Points, in no order, along strands that fork and pass close to each other.
Two points are linked if the straight distance between their rows is under 32.6. Some points are linked to none.
K459: [-13   0   1  -1  -9  -2 -11  -2 -13 -10 -10   6  -2  -6  -3  -2   8  13
  11  -8 -13   7  -2]
K100: [-15   1  -1  -2   1   7   3  -9   4  -4   4   1   5   9  11   9  -8 -10
 -19  -8  -6   0 -13]
K816: [  3   0   5   0  16   2 -12   8  12  11  -1 -11   6   0  -1   1   6   7
   5  -4   0  -2   9]
K670: [-11  -6   4 -11   1  14  -8   0  10   4   1  -2  -1   2  -8   5   2  15
   7  -4   0   3 -11]
K506: [ 12  -9  12  17   6 -10  -2  11   3   8  -6 -16  17  -3  -4   5   6   3
  -2   8  -4  -8   8]
K143: [ -8  -7   5  -4   7   1 -15  -8  14  10   1  -2  -9   3  -4  16  -2   7
   0  -2   2  -5  -7]
K710: [-13   1   0   8 -18  -2  -8  -9   0  -6  -8   1  -2   0   0   7   0  -6
  -6  -2   0  -9  -8]
K492: [ -4  -3  10   4  -3  -6 -13  13  -2   1 -12 -14   2 -11   1  -7   4   7
   4   3  -2   2   6]
K874: [ 12   7   5   3  -9  -3  30  19  16  12   3  -8  18 -19  -6  -5   0  12
   7   8 -11   8 -12]
K523: [ 10  11   2   3  -9  -3  37  23   5   1   5  -7  18 -15   3  -7   2   9
   6  14   3  18 -18]
K258: [ -8 -24   6 -10   9  -3 -18 -25   5  -4  -9  12  -8  15  -3   3 -22  10
  -3   2   0   6   8]
K430: [  2  14  -1   3   0  -1  24  12  -2 -10  13  -4  19  -9  10 -10  11  -3
   8  -1   3   3  -6]
K544: [ -6  -2  -3   1  -7  -9 -11  10  -6  -1  -9  -3  -7 -11   4  -1   3  -6
   2   5  -5  -3   5]
K542: [ -4  16  -7  -3 -11   3   3   6  -6  -8  -3 -13  -7   0  -8  -5  12   1
   9   2   3   8 -11]
K873: [  3  -4 -19 -15   8   9   8   6  -9  -4   8  -3  -6  10  -2   6   3  -8
  -1  -7  -8   9   3]
K835: [ -3 -16 -11  -3   3  -2  -8 -20  -2   0   0  -5  -7  17 -11  -1 -18  -9
 -13  -5  -4  -1   0]
K617: [ -8   5   0  -5  -9  17   8  18   5  -5  -7   5   5 -16  -4  -2  10  13
   7  -3  -8  18 -18]
K923: [ 2  1 -5  4  6  8 -3 -4 -6  6 11 -4 -8 11  2  1 -2 -2 -2 -9 -5 -6  1]
K783: [  3  18   1   0   1   6  18  19   8  11   7 -13  15 -13   1   0   9  -2
   0   6  12   2  -9]
K820: [ 10  -3   8   9  -8 -12   1  21   1   2  -9 -21   9  -4   0  -5   6   4
   2   8  -3   1   5]
K190: [  0  11   1  -3   4  11  14  11   8  -1  16   6   7 -10   7   2   0   5
  10 -13  -9   1  -6]
K24: [ 0  3 10  5 -5  1  9  9 11 10  4 -3  7 -6 -1  8 13  9  9  3 -7 -8 -8]
K60: [ 15   6  -2  10  18 -11  -4   3  -4  14   2  -6   2  -3  -7   3   4  -9
  -3  -1   0 -15  16]
K226: [  3  -2  -1  -8  14   5 -13  -2   8   0   4 -11  -6   7  -8   0   2  14
   8  -9   0   8  12]
K550: [  9   0  11   3  17   0   4  11  15   0  12  -4  13  -6  -2 -14  -4  27
  17 -16  -7   4   7]
K946: [ -1  10 -11   0 -15   5   7  -2  -9  -8   3  -2  -8   8  -2   1   8  -8
   0   0   4  -5  -3]
K737: [ -1   6 -10  -3   8   4  19   0  -1  -9  17   6   0  -6   0   0  -2   1
  10 -16 -16   2 -12]
K788: [  6   3   4  13  -2 -21   0  -6   1   1  -5   6   0  -2  -3   5  -3 -19
 -13   5   5 -14  17]
K797: [  8  -2  -8   1   5  -5  -7 -24   8  13  -1  20 -21   9   1  -7 -17  -9
 -18   4  -4 -13   8]
K259: [  1   0  -3  -4 -14  -5  -1 -13   0 -12  -8  20 -11  -2   6 -13 -13 -21
 -21  10   6  -7   6]
K712: [ -5  12   5   0  -6   5  15  14   1   0  11  -5  15 -17  10 -12   3   4
  11  -6 -10   2 -10]
K358: [ -6  -6   0   0  -3  -7 -15  -8   3  -9 -13  10  -4  -1   2   0  -6 -15
 -13   1  -7  -2   9]
K551: [-10 -11   0  -5  -1  12  -9  -6  -7  -1   7   2 -10  18  -3   4  -5   8
   4 -10  -6   0   4]
K105: [-15   3  -1  -3 -22   5  -3   3 -10  -7  -9  -2  -6  -6   4   7   5  -3
   0   2  -1   3 -17]
K37: [ 11  -1  16  -1   9   1   7  20  18  11   0 -10  14  -5 -10  -2   7  27
  17   2   0   8   3]
K660: [  9   2  -2 -10  -6  -8   6 -18  -4  -3  -3  26 -10   2  13  -4  -9 -21
 -18   8  18  -5  16]
K514: [ -6  -7   6  -6   7   7  -5   3   9  -6  -2   2  13 -14   3  -1   5  13
  11  -6 -20   3  -9]
K555: [  8  -6   5   4  18  -8 -22 -13  14   9  -8  14  -7   6  -7  -7  -7  -3
 -11  -1   1 -10  19]
K487: [ -1  12  -2  -5  -1  12   9  22   8  -2  -3  -4   9 -12  -4   2  10   0
   1   6  -1  10 -15]
K434: [  2   0   7  11  -5  -6   4   9  -1 -14  -3  -3   7  -6  10  10  13  -9
  -2   9   3  -6  -2]
K528: [ -8   6   0  -5  -7   5  -6   3   5   1  -3 -13  -2  -3  -7   0   8   8
  12  -5  -3   2 -10]
K676: [  2   7 -11  -8   5  -8  10   1  -7 -12  14   2   0   2  12   7  12 -11
   9  -1  25   7   5]
K692: [  3  -9   2   0  19  -6 -24 -14  12  -2  -1   3  -7  13  -9  -2 -12   6
  -4 -13   7  -6  15]
K467: [ 19  -7  12  10   9  -3  15  15  12  11   1 -19  25  -3 -10  -1  -2  23
   5   0  -4  -1   1]
K243: [  7   5   3   4  20   4   1  10  11  14  11 -11  13  -6  -6  -6   2  10
  11 -14  -6  -1   6]
K809: [  1  -1 -12  -7  11   7  -5  10  -1  -6   3  -6  -4   4  -6  -1   2   5
   3 -13 -12  14   4]
K675: [ -1  13   0  -1   7   5  15   4  -1   0   9  -7  14  -4   9   2  11  -7
   0   1  11  -6 -11]
K371: [  8   8  -7   8   7  -3  -6  -6  -6   5  12  -8  -3   5  -5  -1   1 -15
  -5  -3   4 -12   4]
K475: [-13 -17   6 -17   6  18 -12  -5  -8 -12   0   2   0  12  -5   0  -5  27
  12 -11   3  19   1]
K442: [ -3  -2 -11 -12  -8  13  -7   8  -2   8  -6 -10  -8   1 -13   5   1  -9
  -8   8  12   4  -6]
K804: [ -4  -1   6   1  12   4   0   0  12  -8   8   2  12  -9  -4  -8  -3  19
  18 -20 -15   6  -3]
K209: [-10 -11   3  -5  -7   6 -25  -9  -2  -3 -11   2 -12   3  -3  -7  -3   7
   0   1  -2   0   2]
K313: [  4   4  -4   5   3  -2  -8 -19   4  16   0  13 -15   6  -6   3  -2 -11
 -18   6   8 -15   7]
K913: [  6  13  -6  11   6 -16   4 -22  -2  -4   6  15 -10   8  12  -4  -5 -18
 -13  11  13 -14   4]
K957: [ -2 -11  -6  -1   4  -5 -19 -18   3  -2  -1   4 -15  14 -12  -5 -22   1
  -6 -14  -2   4  14]
K856: [ -5  -1   4  13   6  -1  -8   6   3  -5   0   2  12  -1   9   4  -2  -3
   1 -15 -12  -2   7]
K912: [  1  -3  -7  -9   1   0   0 -12  -6   2   0   8  -8   5   3  12   1 -18
 -13  12  10  -6  -2]
K412: [ 10  -3  -1  17  24  -7 -12  -9   3  10   4   4  -4   7  -1   0  -3  -5
  -9  -6   0 -11  15]
K405: [ -6 -22  -2  -4 -14   1  -8 -23  -8   1 -10  15 -16   8  -4 -10 -17  -3
 -13  10 -13   2   1]
K285: [ 11   7   0  14   3 -11   3  -8  -1   3   2   9  -2   9   8  16   2 -15
  -8   1   5 -17  10]
K307: [ 10   5   8   6  -2   6  17  17  15   9   4  -8  11 -11  -5  -3  10  16
  16   2  -8   5  -7]
K732: [  0   9 -13  -8   3  12  15   4  -4  -3  17  -2   5   7   0   8   1  -9
  -5 -12   2   6  -4]
K476: [-14  -6   2   7  -7   6  -5 -12   2  -6  -3   8  -3  11   3   8  -5   0
 -13  -7  -5   4  -8]
K939: [-11  -2  -1 -11   5  11  -9  -1  -4 -10   0  -3   1   5  -6 -14  -1  26
  13 -18  -6  17   3]
K81: [  2   6   2   1 -14  -6  -1  10  -7  -1  -6  -1  -7  -9  12  -2   7 -12
   3  17  20  -7  -5]
K837: [ -1   2 -10  -4   9   2  14  -5  -8 -11  18   5   1   9  12   9   2 -15
  -3  -6  11  -2  -2]
K450: [ -5   1   0   1   3   5  -9 -16   4  13   1   1  -6   3  -1  12  -1 -10
 -11   5   3 -12 -10]
K543: [ 12   2 -11  -5   9 -11   6 -23  -8   0   5  21 -11   4   5   1  -6 -21
 -14   5  25 -11  10]
K864: [  4  15   6   8 -18   0  25  27  -4   1   2  -9  10  -8   9  -9   6  11
  12  11   2   3 -15]
K3: [  5   2   6  13 -10  -2  11  17  -7  -1  -5 -16  16 -10   5  -8   9  10
   7   6  -4   6  -6]
K157: [ -2   1  -1  -1 -14   2  -2   3 -15 -14  -7  10  -6  -1  14   0   5  -9
   3  12  12  -1  -1]
K336: [ -2  10 -13 -17  -4 -10   8   3 -11 -16   5  -3  -2  -2   9   5   7 -13
   8   2   9  11   0]
K87: [  4 -22  -8  -4  -2  -2  -4 -28   3   1  -7  15 -15  16  -8 -15 -30  -5
 -18   4 -11   5   7]
K229: [  0   3  11  12  -9   0  -1  12   5  12  -7  -8   2  -4  -3  11   5   1
   3   5   8 -11  -8]
K353: [ -1   2   5  11   2 -14 -10 -10   6   6 -12   6  -8   2   7   0  -3  -8
  -9   6  -8 -12   7]
K658: [  7   3   2   4 -12 -17   1  -2  -1   3  -5   4  -8 -12   3  -6   7 -19
  -1  23  17 -16   1]
K293: [ -3   2  -8  -8 -21   2  -4  -6 -13  -9  -3   9 -13   2  -1  -9   0 -12
  -3   6   8  -3   7]
K17: [ -5   0 -10   2  -4  -5  -5 -18  -3  -7  -6  12  -7   9   6  -5 -15 -18
 -19   0  -2  -4   7]
K594: [-15   0  -4 -10  -7  21   4  10  -6  -3   0  -1   4  -2  -3   1  -2  13
   5 -10 -11  15  -9]
K172: [  6   5   4   9 -15  -2  -5  22  -8  12 -10  -4  -6  -8  -1   1   8  -1
   4  17  13  -1  -7]
K618: [  6   9   3   8   2 -13  11  13   4   1   4 -14  14  -6  -9  11   1   1
   2 -10  -4  -1   4]
K300: [ -5  -1   8 -12  24   4 -14   1   4 -12   4  -6   3   3  -6  -9   2  21
  16  -9   1   9   5]
K271: [-11   0  -1 -18  -1  24   2   0  -4  -4  -2   3   9   0  -9 -10   2  27
  14 -14 -12  24  -5]
K242: [ 12   3   4   3  -2 -16  11  14 -12   7   5 -13  11  -8   8   6   9  -8
   3  18  14  -8   2]
K541: [-14 -25   4 -11  -7  -2 -16 -27  -8   3 -13  12 -10  11  -2  -3 -20   8
  -5   8 -11  13   4]
K727: [ -8 -22   3  -8   2   9  -6 -12  -7  -9  -4   8  -4  15  -2   7 -11  17
   4 -12  -4  11   7]
K905: [-14  -1  11   6 -16   3  -8   2  -9  -6 -16   4   1 -12   5  -1  10   7
  11   3 -11   2 -15]
K548: [ -5   4  11   8 -10   4   0  16  -4   1 -12  -6   3 -12   3  -7  12  17
  15   8  -3   7 -14]
K28: [  6   4   6   9   7  -4  15   3   1   3  10   5   6   2   7  19   9  -8
   0   2  -2 -13   4]
K113: [  8  13   2   1  -3  -4  14  18  -9   6   4 -10   4 -10  17  -2  16  -5
   5  17  10   4   0]
K21: [ 16   3   4  10   6 -19   4   4 -10  15   3  -8  10  -8   2   6   3 -12
  -2  14   4 -11  12]
K701: [ -5  -4 -11 -10  -5   1  10 -14 -16  -7   8   9  -4  14   8   9  -6 -16
  -8   0   5  -1  -2]
K659: [ 13 -15  -8   3  14  -5  -7 -25   8   5  -4  18 -23  18 -10  -6 -25  -4
 -16  -1  -4  -2  10]
K890: [ -2 -13  -8  -9  -3   9  -8  -8   0   3  -2  -7 -10  12 -15   3  -4 -10
  -9  -2   6  -2   0]

A fork is a point with three links. Follow the links from the first point to the second and name the forks in between, in order.
K190 / K873 => K939 K226
K542 / K190 => K450 K837 K226 K939
K658 / K701 => K81 K450
K242 / K670 => K60 K939 K226 K837 K450
K271 / K820 => K939 K226 K837 K450 K81 K307 K3
K617 / K450 => K939 K226 K837
K81 / K797 => K450
K550 / K783 => K226 K939
K946 / K809 => K450 K837

Follow the links from the first point to the second, and from the first to the third. Name the last point that the two ways share.
K371 / K467 / K804 => K226
K172 / K60 / K190 => K939
K113 / K712 / K336 => K939
K412 / K670 / K797 => K450
K336 / K60 / K476 => K837
K450 / K514 / K555 => K226
K475 / K506 / K258 => K450

A fork is a point with three links, a tip a point with one. Leave the first point through the second and follow the links. Name the first fork or tip that comes.
K190 / K712 => K939
K271 / K594 => K737
K913 / K543 => K28
K28 / K285 => K913

Name the points in between on the shortest way along the links from the first point to the second, in order.
K523 / K514 => K874 K307 K24 K229 K172 K81 K157 K293 K946 K542 K528 K670 K143 K450 K912 K701 K837 K732 K873 K809 K226 K816 K243 K550 K804
K555 / K243 => K412 K60 K371 K923 K551 K727 K475 K939 K300 K226 K816
K550 / K737 => K243 K816 K226 K300 K939 K271 K594 K617 K487 K783 K675 K430 K712 K190
